Each row is a point on a landscape with many valleys, with its height.
A ball rolls from a point to the lowest of its 5 nearest points, and stops where none of them is lower. Distance is the straight distance between rows; heights are no part of it.
j568 h=2.18: [ -6  27  -1   1  -5 -10  -9   3  -2  14  10   2   8  28   3   6  -5   7
 -18  13  17 -10   6]
j169 h=2.95: [ 17 -27 -16   6 -10   2  16  23   3 -11 -22  13   7   2 -10   9  -1 -10
 -21 -28   6  10   1]
j521 h=2.94: [ -9 -16  -2   0  -7  16  12  12 -10   0  -3 -18  -4 -27   1   6  -7 -21
  26 -14  -8   2   8]
j812 h=5.89: [-10  16   2  12   0 -10   0  -3 -13   8  -3  -7  -2   6  28  -5  -5  -2
   4  -7  -7   4   4]
j966 h=3.46: [ 14 -23   2  14  -3  18   2  16   6  -3  -9   1  -6  -2   7  -2   9 -18
  -3  -9  -9  13   0]
j54 h=2.08: [ -7   9  -5   5  41  -6 -10 -17  -1 -16  -1  40   3  -7   7 -16   3   2
 -19 -15  21 -13 -10]
j99 h=3.03: [-13  -4  -3  -2   8  14  -5  10   8 -14 -14  14  -9 -19  -9 -14 -11  -6
   0 -16  20  -3 -13]
j468 h=4.27: [ -5   7  12  -9  -2 -13  -5 -10 -11   6  12   2   3  18  15   5   9  11
  -7  11  -5   3   6]
j701 h=4.37: [  8  -3  20   5   4   1  -8 -14  -5  10  13  -2 -12  21  18   6  14   6
  -7   2 -19   7  -3]
j296 h=3.49: [ 10 -25  -5   0  -4  18   6  25  15 -22  -6  -4  -3  -9 -21   3   5 -14
 -15  -7  -2   9  -1]
j786 h=3.10: [ 11  16  15  -2 -20 -24 -13   0  -2  22   9  -4  -5  17  -3  22  -4  14
 -12  -2   1  -3  -6]
j805 h=5.67: [-14  17   1   2  -2 -15 -14  -8  -2  17  -3  -5  -2   7  13  -6 -20   5
   8  -2  23  -3  -7]
j8 h=3.48: [ -9   6  -7   5  -8  10   9  14  14  -5 -12   4   5  15  -5 -10  -4   1
  -9   2  24  -6 -12]
j653 h=2.07: [  7   1  17 -10  11  -9 -21  -8   4   0   9  12   1  29   4   9   0  14
 -12   2   7   0 -10]
j301 h=4.13: [-16  12   8  -8  20 -13 -12 -14  -1   2  11  21  -6   4  14  -7 -14   1
 -23 -12  23  -8 -17]
j557 h=3.02: [  5   6 -11   6 -12   6  12  16   9  -3 -11  -6   3  19  -2  -5   8  -6
 -24   9   6   0   4]
j321 h=2.28: [ 18  -5 -16   4  -2   3  29  16   1 -20 -12  25  25  29 -16   5  10  -9
 -18 -21  16   6   0]
j887 h=3.81: [ -8   8   6  11  -7   6   2  13 -12   0 -10  -5  -9   1  22  -3  -1  -9
  -3 -11  -3   4  -8]
j765 h=5.13: [ 13 -16  15  10   5  10 -14 -14  -2  21  13  -7 -21   2  15   2   6  14
  17  -3 -20  -9  -8]
j64 h=2.38: [ -7   4  12 -10 -23  -5   4  -6 -10  -7  12   5   5   9  24  -8  20   2
 -15  29 -17  11  21]
j480 h=6.80: [  6   0   4  18  -1   5   2   3 -16   7   1 -17 -12   7  22  -4   6 -13
  15 -12 -20  -3  -1]
j44 h=4.26: [-15  20 -22 -16  -4  -2  -9  -8   6  -1   4 -16  11 -12 -28  -4 -23   5
  16   8  24 -16   3]
j502 h=2.83: [-21   7  12 -10 -11  -4  10  -7 -15 -14   1  12  12   4  16 -16   1   0
  -1  10  10  -1   5]
j147 h=3.52: [-13   2   4  -9  -4  -2  19  -1 -32 -12  -1  12   7  -1  23 -10   2 -19
  -6 -12  -3   7  -3]
j934 h=9.09: [  5  -3   7  18  -2  -2   6 -15 -25  19   8 -16 -13   5  28 -16   2   2
  24   9 -18 -16 -10]
j818 h=5.42: [ -2  -1  16  -4  18   2 -28 -10  -3   8   4  11 -19   5  18  -6  -2   5
   7  -8   3   5 -19]
j524 h=3.91: [ 11   2  13   0  -6  -4  -6  -3  -1  19   9 -11 -13  21  14  10   7   8
 -17  13 -12  13   7]
j753 h=6.06: [-14  18   6  -1  14  -7 -14  -9  -1  16   0   2 -14   1  17  -8 -15   3
   3 -13  13   3 -13]
j686 h=2.01: [ -2 -10 -11   4  17   8  -8  11  -2 -11 -15  26 -11 -14  15  -8 -10 -19
  -9 -21  18   4 -20]
j481 h=3.59: [ -3  -6 -19  -1  -4 -22   3 -27   5   9   9 -24  10 -28 -11  11   2   8
  20  11 -29  -7  11]
j690 h=4.66: [  1  -8   5  -9  16   1 -26  -4  13  -3   5  20 -11   8   8   4   4  14
  -3 -11   9   2 -20]
j613 h=4.09: [  6  -7   7  14  -9 -20 -17 -12  -1  27  13 -11 -10   3   3  16   0  18
  11  -3 -15   6  -3]
j193 h=3.56: [ 14  -4  15  18   5   7   1  -8   2  14  13  -4  -9  13   8   3  11  -4
 -10   7 -23   6  13]
j883 h=2.32: [  2  17  -8  10  22  -2  13   7   9 -17   3  27  16  28  -9  -9   6  -6
 -18   6  18 -13 -11]
j745 h=2.54: [ 11  24  14  -8 -16 -26 -11   2 -12  13  20  -1   7  16   7  25  -4  15
 -15   7   1  -8  10]
j999 h=2.34: [ 23 -11 -10   2   1   1  16  19   4 -20 -18  13  15  22 -10   0   9 -11
 -22 -26   5   9  -2]
j755 h=3.45: [ -8 -12   2   1  -2  18   2  19   9  -6 -17  -5  -6 -15  -2  -2  -3 -18
   6  -7   3   3  -5]
j663 h=4.67: [-17  24 -22 -26  12   9  -2  -6  -5 -12   3  -3  15 -22 -16  -9 -19   2
  19   3  24 -19   0]
j888 h=3.50: [ -3  16  -1  11  -2  -4   3   9   0   4 -14 -15  -5   8  16   0  -6  -7
  -6   1   3   3   0]
j988 h=2.36: [  5   1   0 -19  13   3 -12  -7   5  -1  17 -21  -2 -24 -18  15  -6   8
  18  -2 -20   0  10]
j285 h=3.85: [ 18  -1   6   6   3   3   3   4   1   3   2  -1  -1  19   9   7  18  -2
 -21  10 -20  18  11]
j95 h=2.56: [ 11   6 -10  18 -17   4  24  22   8   5 -14 -12  -7   3  -2   7   2 -10
 -16  14  -1   9  12]
j47 h=4.42: [ 10   1  -9  21 -10  -4  10  12   7  21   8 -13  -7  15  10   1  10   2
 -23  19 -15   9  24]
j224 h=4.48: [-24  23   5  -5  10 -15 -10 -11 -12  10   2   7   7   7  18  -5 -23   5
 -11  -6  26 -12 -11]
j410 h=3.24: [  8 -24   9  14   4  15  15  10  21   2  -1 -15  -7 -13 -29   1   4 -12
 -21  17 -17  20  13]
j953 h=3.33: [ -1   5  -7  10 -14 -17  -3   3  10  14  -2 -21  -8   1  -2   7  -8  21
  -6  11   2   2  10]
j31 h=1.89: [  4   6  -7  11 -20  -5  22  19  -6  -1  -7  -6  21  16  14   3   4 -16
 -21   0  -5   3  14]
j801 h=4.64: [ 14 -20  16  15   4  20   2  -9   5  25   7  -6 -11 -11  -8   4  13   3
  10  10 -19  -2   3]
j461 h=6.03: [ 23 -10  18  -2   7  -4 -17 -11  17   6  10  -1  -9  23   3  10   6  17
 -17   0 -11  13  -2]
j369 h=3.09: [-17  17  -1  -2  -3  -1  16  -1 -10 -18   4  22  30  17   6  -6  -2 -11
 -20   7  11 -10   3]
j758 h=2.92: [  8  -4 -14  11  10   6  13  15  10 -18 -18  20   5  14 -13 -10  12 -13
 -18 -18  18   4  -9]
j36 h=5.99: [-16   6  -1   1   4  -3  -8   0 -14   7  -9  -2 -18   2  21 -10  -4 -14
  13 -19   5   6 -14]
j648 h=3.06: [ -2  13  -9   9 -16  -6  10  17   8   7  -4 -25  -1   8  11   9  -3   2
 -11  13   1   1  10]
j108 h=3.40: [-12  15  -8   4   6   0   9  14   1   8 -16   0   1   2  16 -10 -11 -13
  -2  -9  20  -9  -8]
j580 h=4.88: [  9 -17   0  16  -4   9   2  -6   4  22   7 -21 -17 -12  -2  -2   3   7
  17  15 -22  -6  10]
j71 h=1.59: [  4 -21   3 -16  19  19  -2  12   5   4  11 -20   3 -20 -21   1   4 -13
  13   8 -22  -4  11]
j326 h=1.43: [ 17  -9   6  -5  -5   0  14   1 -10 -16  -8  15  17  12   7  -3  17  -4
 -16 -11  -6  16  10]
j137 h=3.42: [ -4  -1 -13   4 -12  16  18  18  12  -9 -18  -4   3   3  -5  -4  -5  -9
  -9  -6  22  -4  -6]
j376 h=3.08: [ -1   8   7   4 -10   1   4   3 -20  -6   6  -2  -2  11  27  -2  11 -15
  -2  12 -21   5  11]
j246 h=3.05: [  2  -3   0  11  -3  11   9  16  18   4  -2 -17 -16   0 -12   6   8  -2
 -12  20  -9  16  12]
j49 h=1.85: [ -1  23   1  -3 -11  -2   4   5  -6  -4   5   1  13  21  13  -3   6  -1
 -26  15  -5   3  16]
j191 h=3.93: [-19   2 -12 -19   6  16   1   9  -6 -12  -6 -11   1 -32 -11  -3 -15 -14
  20  -2   9  -5   5]
j411 h=3.17: [ 13 -17  14   7   1  13   8   3  25   6   3 -13 -13  -7 -25   5   7   1
  -7  15 -11  14  14]
j290 h=4.05: [-10  -4  -6  -6   4  13 -12   4   8  -4  -8   3  -6 -25   8  -9  -2  -5
  22  -5   3  -5 -10]
j184 h=5.58: [  2   0  16  -3   7   2 -24 -10   5  16   8   3 -24   3  11   8  -8  13
   8  -3   2   1 -12]
j195 h=3.84: [ -8   3 -10  -6 -12   3  17  20   5  -6 -16 -21   0 -17  -8   1 -10 -12
   8   3  14  -2   5]
j123 h=1.67: [  7   6  -4   3  -9   0  13   9 -12 -16 -10  10  19  18  20   0   9 -16
 -27   0  -9   7  11]
j131 h=3.80: [ -4 -25   1   6   0  15  -6   1  12   3  -7 -13 -13  -8  -4   0   6  -7
   8  -7 -10   2  -3]
j214 h=4.21: [ -4 -14  -4 -14   0  16 -11   8  19 -11   1  -7 -10 -10 -21   0   4  -3
   7   8   5   4  -1]
j746 h=2.52: [ -4  -7 -11   7   4   5   4  18   1  -7 -17  22 -10  -9   9  -8  -5 -21
  -1 -23  15   4 -18]
j126 h=4.12: [  8  -7   7  -2  -3  -4 -13 -15   0  20   9 -15  -4 -26 -11   9  -2  15
  39  -6 -13 -15   6]
j689 h=3.20: [ -3  -6   3 -10  12  10 -16  -4  17  -2  -2  12 -17  -8  -5  -4  -8   6
  -2  -3  15  -6 -20]
j605 h=4.45: [ -1  -3  -7   0   3   0   9   6 -23  -8 -10  20  -1  -8  33  -4  -1 -19
  -3 -32  -6  -3 -18]
j342 h=4.68: [ -1 -11 -12  16  -9  14  24   7   0  14  -7 -26  -7 -17  -7   3  -2  -9
   8  18 -26  10  22]
j756 h=1.88: [ 10  -1   1 -10  23  -4   0   0 -25 -25  -9  40  12   9  12  -2  18  -5
  -3 -14   8   8   2]
j788 h=1.63: [ -5   6  -7 -11   4  -3   6  -3   7   4   4 -28   6 -22 -19  14   1   4
  17  18 -18   2  27]
j525 h=1.33: [ 12  -5  -6  35 -12 -18   2 -12  -3  24  -2 -23 -15 -15  11   1   3   8
  25  13 -30  -7  12]
j684 h=4.82: [ -4   5 -16 -37  28  17 -25   5   3  -2   6   7  -2 -17 -11  -1 -22  -9
  16   0   1  -8   3]
j670 h=4.08: [ -8  -1  -7  -1   4   9   0  10  14  -2 -11   4 -11  -2  -3 -11  -6  -7
  -6  -2  23  -4 -14]
j822 h=1.82: [  9 -15   6 -14  16  -4   7  -3 -36 -19   2  33   5  -6  16 -11  15  -9
  10 -26 -15   7  -8]
j70 h=5.34: [  8 -14  -2  19  -4  -5  14 -17  -8  22   3 -20   6 -23   0  -1   0  13
  28  12 -27 -10  13]
j220 h=3.19: [  2 -11   0   6   4  13  -2  15   5 -14 -11  14 -11 -15   9  -9   6 -16
  12 -11   0   3 -14]
j289 h=2.50: [  9  -5   0   1  18   0  -4   5  10 -16  -9  23   6  15   5 -10  13  -3
 -10 -11  10   4  -8]
j243 h=2.88: [  3  -1  -3  -3  -8  -5   1   0  15   4   5 -25  -2 -14 -30  14   3  22
   2  22  -8   3   8]
j571 h=4.84: [  6  -1   8  -2  18   6  -7  -5   9 -13  -6  15   9  25   4   0  15  13
 -17   0   1  15  -2]
j564 h=8.37: [  0   5   9   7   0  -1   2  -6 -29   1  11  -9  -3   9  32 -12   5 -11
  10  -1 -24  -5  -5]
j378 h=2.26: [-11   1  -4   7  16  10 -15  -5   9   0  -4  19 -15 -16   6 -18 -15   1
 -12  -7  24 -11 -22]
j729 h=3.53: [ -6  10  18 -17  -7  -9 -12 -13  -6   2  21  11  11  25   7  11   9  15
 -16   7   2   0   5]
j933 h=3.60: [-15   8   4   4   9   1  -6  -2   7   2 -14   7 -10  -8   9 -13 -13  -9
 -11 -12  27  -5 -15]
j102 h=4.61: [ 15  -6  12   6 -15 -18 -22 -23 -10  29   9  -5 -14 -13  -8  18  -8  21
  37  -8  -7 -11 -11]
j815 h=3.64: [ -5   6  -7  -8  -8  12  -5   9  22  -5   9  -7   0  10 -35   6  -4  19
  -8  20  18  -5  -7]
j260 h=2.43: [-10  11  -5 -15   3 -15 -14 -15  10   4   5 -13  -3 -22 -17   8 -14   9
  31   4  -6  -4   2]
j715 h=4.40: [-19  12 -13 -17  13  14 -11  -1   1  -4  -5   3  -8 -32  -8  -7 -18  -3
   3   2  18 -12 -13]
j638 h=4.93: [  7  -2  -2  17 -22 -30 -14 -21 -12  30   8 -13 -12  -7   0  17 -12  17
  27  -1 -17  -1  -6]
j555 h=4.15: [  9   2  10   6 -13  -2 -13   4  15  13   9 -11 -18  12 -12  20   1  21
 -10  -1   1   7   2]
j669 h=2.57: [ -1   6  13  -6 -18 -14  -1  -6 -10   9  29   2   6   7  10   6  16  22
 -20  26 -11  16  28]
j310 h=2.99: [ -3  -8   7  -9  -4  -5  -8 -10  14  11   4 -21   0 -22 -19  19   5  21
  14   3  -8   5  12]
j420 h=2.39: [ -1 -11   1  -9 -14 -15  16  -8 -25 -26 -16  34  21  -2   1  -7  24   7
  -1  -5  15  14  12]
j68 h=2.47: [ -8  -6 -10 -10   4   6  -1   4   1   2  -1 -26   5 -22  -4  -1  -7  -3
  32   0 -13  -1  16]
j161 h=2.87: [ 10  20  -1   9 -21 -21 -10  10  11  23  15  -8   3  17 -12  26  -8  24
 -16  10  10 -11   7]
j820 h=1.81: [ 14 -16  -5  -5   4  -4  16  12 -17 -18 -15  19  14  14   7   5   7 -11
 -22 -25  -1  12   6]
j720 h=5.56: [-14   8   6   0  16  -3 -16 -13 -14   6  -3  12 -14  -6  28 -15  -7  -7
   2 -18   2  -5 -14]
j407 h=3.47: [-22  28   7  -1  13  -6   7  -9  -5   1  -3  17  14  11  10 -14 -14 -13
 -14   1  21 -17 -11]
j165 h=5.82: [ 11 -15  15  19   5   8   1 -11 -12  25   9 -10 -21  -1  20  -9   2   7
  27  -2 -21 -15 -11]
j783 h=3.44: [ 26 -34   3  13   0  12   6  13  12  -6  -9   4  -9   1 -16   4  18 -16
 -23  -5 -17  18   3]
j523 h=2.45: [  3   1  -4  -1 -12 -11  -5 -11   9  12  16 -25  -2 -16 -17  20   0  14
  18  12 -13   4  11]
j929 h=4.32: [ -4   4  -2  -7   3  14  -2   9  22  -3  -4   5   1   1 -23 -10  -6  11
  -8   3  34 -12 -16]
j803 h=3.32: [-19   2  14 -17  -1  -5  12  -8 -26 -26  -1  21  16   0  27 -10  10 -10
  -2  -2  -5   9  -3]
j379 h=6.73: [ -7   3   2  -3  -5   0 -14  -3   9   7   2 -11 -12 -15 -10   6 -17  20
   8   1  11   7  -5]
j943 h=1.51: [ -4  10   9  -9  17  -9  15  -2  -6 -31 -17  37  28   5  -6 -10  20  11
  -7   0  15   3   6]
j304 h=2.24: [  7  -1  -5   2  -7   3  16  13   1 -11 -15  19  14  18   8  -2   3 -12
 -23 -18   6  10  -3]
j85 h=6.66: [-24  14 -17 -11   3  -7 -10  -9   3   6  -4  -3  -2 -18 -14  -7 -22  10
  14  -4  20  -7  -7]
j659 h=2.89: [ 12  11 -11 -21   5 -22  -2 -13   8   9  17 -20  15 -13 -22  16  -8  13
  15  -3 -26  -2  15]
j939 h=4.41: [-12   5  14  -3   7  -3  -4 -10 -22  -7   5   9   3  12  31  -9   4  -9
   5  -4 -12   2  -9]
j357 h=2.86: [-14  30  -8  14  -7   2  14  10  12  -4   6   9  15  27 -14  -9 -14  -6
 -14  17  20 -17  -7]
j639 h=5.38: [  8 -20  16  12  12  10  -8  -4   6   4   4   7 -12  17  11 -10  10  -2
   0  -5 -11   7 -10]
j804 h=3.35: [-24  15   8   0  -8  -8  16 -13 -11 -14  10  35  29  18  -1  -6   0   6
 -12  28  18 -14   0]
j920 h=3.76: [ 11  -2   0  12  -2   3  12  18  -2  -2  -8  -6 -10  12  15  -9   2 -17
  -1 -15 -11  12   0]
j723 h=3.21: [ 14 -17   8  23  -5  10   9   7   7  13  -7 -19 -15   4   2  -3   5  -9
  -7   9 -24  10   4]
j25 h=5.92: [  9   0  15  11   4   1  -9 -10 -15  19  12 -11  -8  10  26  -7   4  -1
  10  -3 -18   4 -11]
j62 h=7.89: [-10   0 -10   2 -13 -24  -6 -23   1  13   3 -17  -4 -15  -5   8  -7  14
  34   0  -7  -2   1]
j390 h=1.84: [ -1  -2  -7   3  19   6  -9  -2   4 -13 -11  30  -5  -1  10  -7   2  -7
 -11 -13  11  -1 -19]
j928 h=1.01: [ -2   4   2   8   1  -3  -9  -5  -5  10   0  -5 -16  10  14  -4   0   8
   9  -7   1   3  -9]
j118 h=3.07: [  8  -5  15 -17   7  -2  -2  -9   0 -24   2  18  10  17  10  -6  20   0
  -8   7  -7  12   1]
j117 h=3.27: [ 12 -24 -16   0  -1   5   6  18   4 -14 -16  20   2  -4 -12   6   1 -12
  -7 -28  17   7  -8]
j759 h=4.30: [ -8  11   1   1  -8 -21 -15  -6   1  18   4  -8  -1  15   5  13 -12  15
   4   3  14  -9  -6]
j716 h=2.55: [-10  25  -6   9   3  -3   2   4  -3   8  -1   0  11  22   5  -7 -15   2
 -10   7  28 -12   1]
j101 h=1.68: [ 11 -13  -3  -7   6  -2   9   6 -19 -19  -8  21  14   6  10   5  14 -14
  -3 -31  -8  12   0]
j323 h=5.48: [  3   0   7  -3  -2   1 -16  -4   5   7   8  -6 -10   8  -2   4  -6  10
  -1   1  14   4 -10]
j581 h=2.17: [ 13  -7  -5 -13  12  -9   8   2 -26 -28 -18  38  14  -2 -10  -6  21  15
   1 -14  14  11  18]
j738 h=2.74: [-10   8   6 -10   1  -1  10  -3 -10 -21 -10  28  21  19  15  -9   5 -11
 -12   0   7   4  -1]
j219 h=3.04: [ -9  12  -9   7  -6  -7   0   7  14  11  -2 -11  -1  10 -17  -3 -18  11
  -4  18  25 -11  -9]
j858 h=3.57: [ -3  16 -16 -15 -16 -32  -7 -12   6   1   5 -18  11 -17 -26  17 -19  17
  18   9  -4  -3   7]
j611 h=2.19: [ 12 -19  18 -12  12  -1   6   1 -25 -17   3  19   7  14  18  -9  29  -8
  -1  -9 -22  13   1]
j284 h=4.01: [-14  19 -16  13  -4  13  12   5  11   1  -9   5   4  13 -18 -15 -12  -6
  -9  10  33 -14 -15]
j264 h=3.15: [  4   3   2 -13  -1   9   3   5  19  -4  16 -25  -1  -7 -31  12   4  11
 -13  22   5  10   6]
j874 h=2.33: [-14   8  13  -9  27 -10   5 -23 -11 -22   5  39  20   5   3 -10   2   4
 -11  -3  21 -13  -8]
j222 h=4.29: [-14   5 -18   6  -6  -2   0  -4  -2   4 -12 -18  -8 -21   1  -1 -16  -1
  27   0  -6   1   6]
j228 h=3.34: [  7 -31  18   9   0  24  13  10  10   4  -1  -8 -12 -18 -24   0   8 -16
  -9   5 -20  12  14]
j787 h=3.88: [-10 -30 -14  -2  -6  26  -2  22  -4 -14 -15   4   4 -31  -8   9 -10 -20
   6 -23   5  -3 -11]
j259 h=3.58: [  4   4   4  11 -22 -11 -10  -1   8  21   2 -20  -8   9  -3  17  -4  12
  -1   8   3   1  -3]
j154 h=2.44: [  0   3  -9  10  35  -1  -3  -6   5  -9  -8  34  -5   2 -11 -12   1   6
 -25  -7  32 -21 -18]
j737 h=5.37: [ -8   4  -3  14  -9   0 -10  -6   5  15   5 -24  -9  -3   1   8  -3   9
  19   6  -2   2   2]
j425 h=2.37: [ -5 -10   0  -5   6   8   0  -6   5   6   7 -18  -1 -27  -6   4   1   5
  36   2 -26  -6  19]
j269 h=6.49: [ -5 -14   9 -12   1  19 -26  -8  11   8  15  -4 -19 -18  -5   5  -1  12
  21   5   0  -3  -7]
j533 h=3.11: [  7   3   5 -26  -2  -5 -13   0   7  -3  23 -24   8 -11 -38  21  -4  18
   9  11  -4   4   8]
j907 h=5.25: [ -7  16  13   1   3 -15 -17 -11  -3  22   6   1 -12   6   0   6 -18  15
   0  -8  21  -1 -12]
j333 h=6.24: [ -6   8  -3  11  -8 -39 -18 -21 -12  23   0  -4 -13 -13   3   5 -25  19
  22 -15  -5   0  -4]
j750 h=3.97: [  9   3   9  14  -3  -7  -5   1  -7  13   4 -20 -15  16  16   4   4   4
 -13  11 -18   8   8]
j862 h=4.25: [ 30 -18  23  13   5   8   4  -7  -4   9   6  -5 -10  21  12  -7  19  -9
 -10  -4 -34   1  -2]
j832 h=3.62: [ -9  -3 -14 -11  -4  18   7  23  -1 -11 -11   3   1 -37  -5  -2 -20 -17
  17 -17  15  -5  -8]
j911 h=4.18: [  6   4  -1   2  15  -1  -7  -3  16 -15  -5  14   7  32   0  -6   9   5
 -16  10   6   0  -4]
j398 h=5.62: [ 12   2   9  -3  -1   4  -7  -1  18  -2   6   4  -4  27 -12   8   3  18
 -24   7  12   5  -5]
j433 h=4.06: [ -2  10 -23 -21  -4 -14  -8 -22   1  -2  10 -14  10 -23 -15   7 -12   4
  26  -3  -9  -1  11]
j77 h=3.82: [  7  14 -18 -22  -5 -25  -8 -21  -2   7  17 -11  18 -23 -22  14 -12   9
  25 -10 -26  -6   3]
j88 h=1.80: [  6 -21   8  -9  14  20  -7   3   2  -2   7 -11  -4 -30  -9   0  12  -7
  29  11 -25 -13  14]
j409 h=1.73: [ 22 -13   2   0   4   3   6  -2   5 -12  -7  15   9  18   8  -3  17 -18
 -19 -15 -15  20  11]
j89 h=2.13: [ -4 -19  -5 -24  11  18 -15  13   1  -8   2  -9  -1 -30   1  -5  -4 -17
  29  -1 -14 -16   2]
j906 h=4.36: [ -9  19   2   3  22  -6  15 -11   2 -20   9  36  31  22  -8 -13   1 -12
 -16  -5  20  -8  -9]
j490 h=3.43: [-11  14  20 -13   2 -14  -5 -17  -8   7  15  11   9  16  12  -1  -4   9
  -9   5  11  -5  -5]
j666 h=4.28: [-11  -4  -8 -23   8  18 -14   6  18 -15  11  -3   4 -11 -34   4  -4   5
  -2  15  24 -10 -11]
j255 h=5.19: [ 28  11 -19 -23  21 -20 -24 -17   5  14  16 -11  16 -13 -16   9 -13  -1
  18 -22 -21 -11   1]
j314 h=3.01: [  0  15 -15  13 -20   7  19  17  11  -4 -20 -12  -1  14  -6  -1  -9  -7
  -8   9  13  -8   2]
j103 h=5.09: [ 20 -35  22  24   5  21   3 -10  -9  15   0  -6 -17 -11   7  -9  13   8
  23   7 -21 -26  -4]
j488 h=4.87: [-15   5   0  -9  -3  -3 -10  -2  13   5  11  -8  -7  -7 -24   7 -14  10
   4   2  23 -11  -8]
j926 h=3.65: [ 13 -13   4   9  -3  11   5  12 -11  -3  -6   5  -8   2  25  -4   8 -16
   4 -20  -8   9 -11]
j578 h=2.09: [-12   4  -8   4  -7   7   4  12 -10   0 -19  -3  -6 -11  16  -1 -13 -14
   4 -21  11   0  -8]
j129 h=4.56: [ -3  -3 -11  15 -10  -7  16 -11  -4   6  -2 -20   3 -27   7   0   0  -3
  34   7 -29  -5  14]
j69 h=3.36: [ -6 -10 -12  -8   7  15  -7  18   8 -19 -18   8 -15 -26  -9  -8  -6 -14
  -3  -6  13  -3  -8]
j201 h=1.09: [ -5 -16   5   0  10   9   9  -6   2   3   9 -25  -1 -27 -17   6  11  -2
  27  21 -33   2  21]
j655 h=2.16: [ -8  -5   4  -4 -27  -7  14  -4 -19 -27  -5  25  22   7  15 -11  17   3
 -15  10  -4  11   8]
j475 h=3.55: [-10  11 -12 -20 -15 -11  -2  -4   9   3   8 -18   7  -5 -38  16 -12  19
   7  17  17  -5   2]
j789 h=4.78: [-29  22   8   2  17 -11   1 -13 -23   2   2   0   4   1  30 -18 -21  -8
  -6  -5  11 -11  -8]
j83 h=3.51: [  3 -20   6  11  -1  20   1   2  -5   7   3 -14 -11 -23   3  -6   9  -6
  27   2 -17 -13   2]
j652 h=2.80: [  8   2 -14   9  -8   7  20  24   5 -13  -7  12  21  23  -4   0  -2 -20
 -18  -4  14  -7   1]
j35 h=3.41: [  4  -3 -12   6   2  16   9  23  11 -20 -12  16   2  18 -27  -3   6  -9
 -11  -4  22  -7 -17]
j976 h=3.12: [  4   1 -11   2 -15   0   4   3  21  10   3 -25  -2   0 -35   9   1  19
 -10  24  11  -3  13]
j706 h=2.46: [  2  -7  14  -2 -14  -1  14 -12 -17 -17   6   8   5  18  17 -12  20  -5
 -15  17 -15  13  14]
j317 h=4.07: [  9  -8  -3  26  -7   1  10  -2  -3  25   0 -26 -10 -12   3   0   7   3
   3  19 -20   7  21]
j176 h=3.54: [  9  12 -14  12 -17 -13   2  10  20  23   4 -23  -4  -5 -24  14  -2  24
 -18  26  -1   5  20]
j637 h=2.11: [ -7   5  -6  -4 -13  -3  19   6 -16 -12  -8  20  20  16  15   7   2 -20
 -11 -11   3   1  -1]
j960 h=3.87: [  1   0   5  -6 -15 -19 -16 -11   3  19   4 -15 -10 -23 -16  19  -8  16
  32  -5  -6  -1   1]
j482 h=2.06: [ 10   4   4  -8  -8   0  23  10  -6 -23 -10  24  33  18  -3   1  14  -5
 -13 -10   6   3   8]
j919 h=1.95: [  2   0  -1 -11 -14  -4  18   3 -23 -28  -2  27  27   4  14   5   8 -13
 -14 -13  -1  14   3]
j791 h=3.13: [ -1   6  -3  -4 -14   5   4  11  27  -5  -3 -25   8  -4 -23   4  -4   9
   0  20   6  -6  12]
j225 h=4.02: [-23  10 -20 -10   0   1   6   4   0  -4 -13 -15   1 -22  -4 -10 -21 -10
  26   3  17  -5   6]
j445 h=4.14: [ 22 -11  19   0  12   4  -1 -14  -5  -4  11   8  -5  15  10  -3  26  -9
 -15   3 -24  14  12]
j510 h=3.16: [ -4   1 -19   5  13   7  -3   4  26 -15  -1  17  -2   7 -26 -15   7   6
 -11   5  28  -6 -23]
j987 h=2.90: [ 12   0  17  -5 -10   7   6 -17 -18  -2  15   0   1  14  20 -10  15  -1
  -7  21 -30  12  15]

Call two points neighbours if one is among the 5 nearest of the other. Go from one point of each pair to the other, from neighbour to neighbour, staying as low as possible. Name the highest point that can't be avoided.
j326, j883 | j154
j943, j525 | j317
j578, j943 | j746
j943, j653 | j490
j943, j390 | j874

Where does a ball stop that starts at each point below?
j815 | j201
j165 | j201
j296 | j326
j791 | j201
j264 | j201
j555 | j326
j176 | j326
j488 | j326
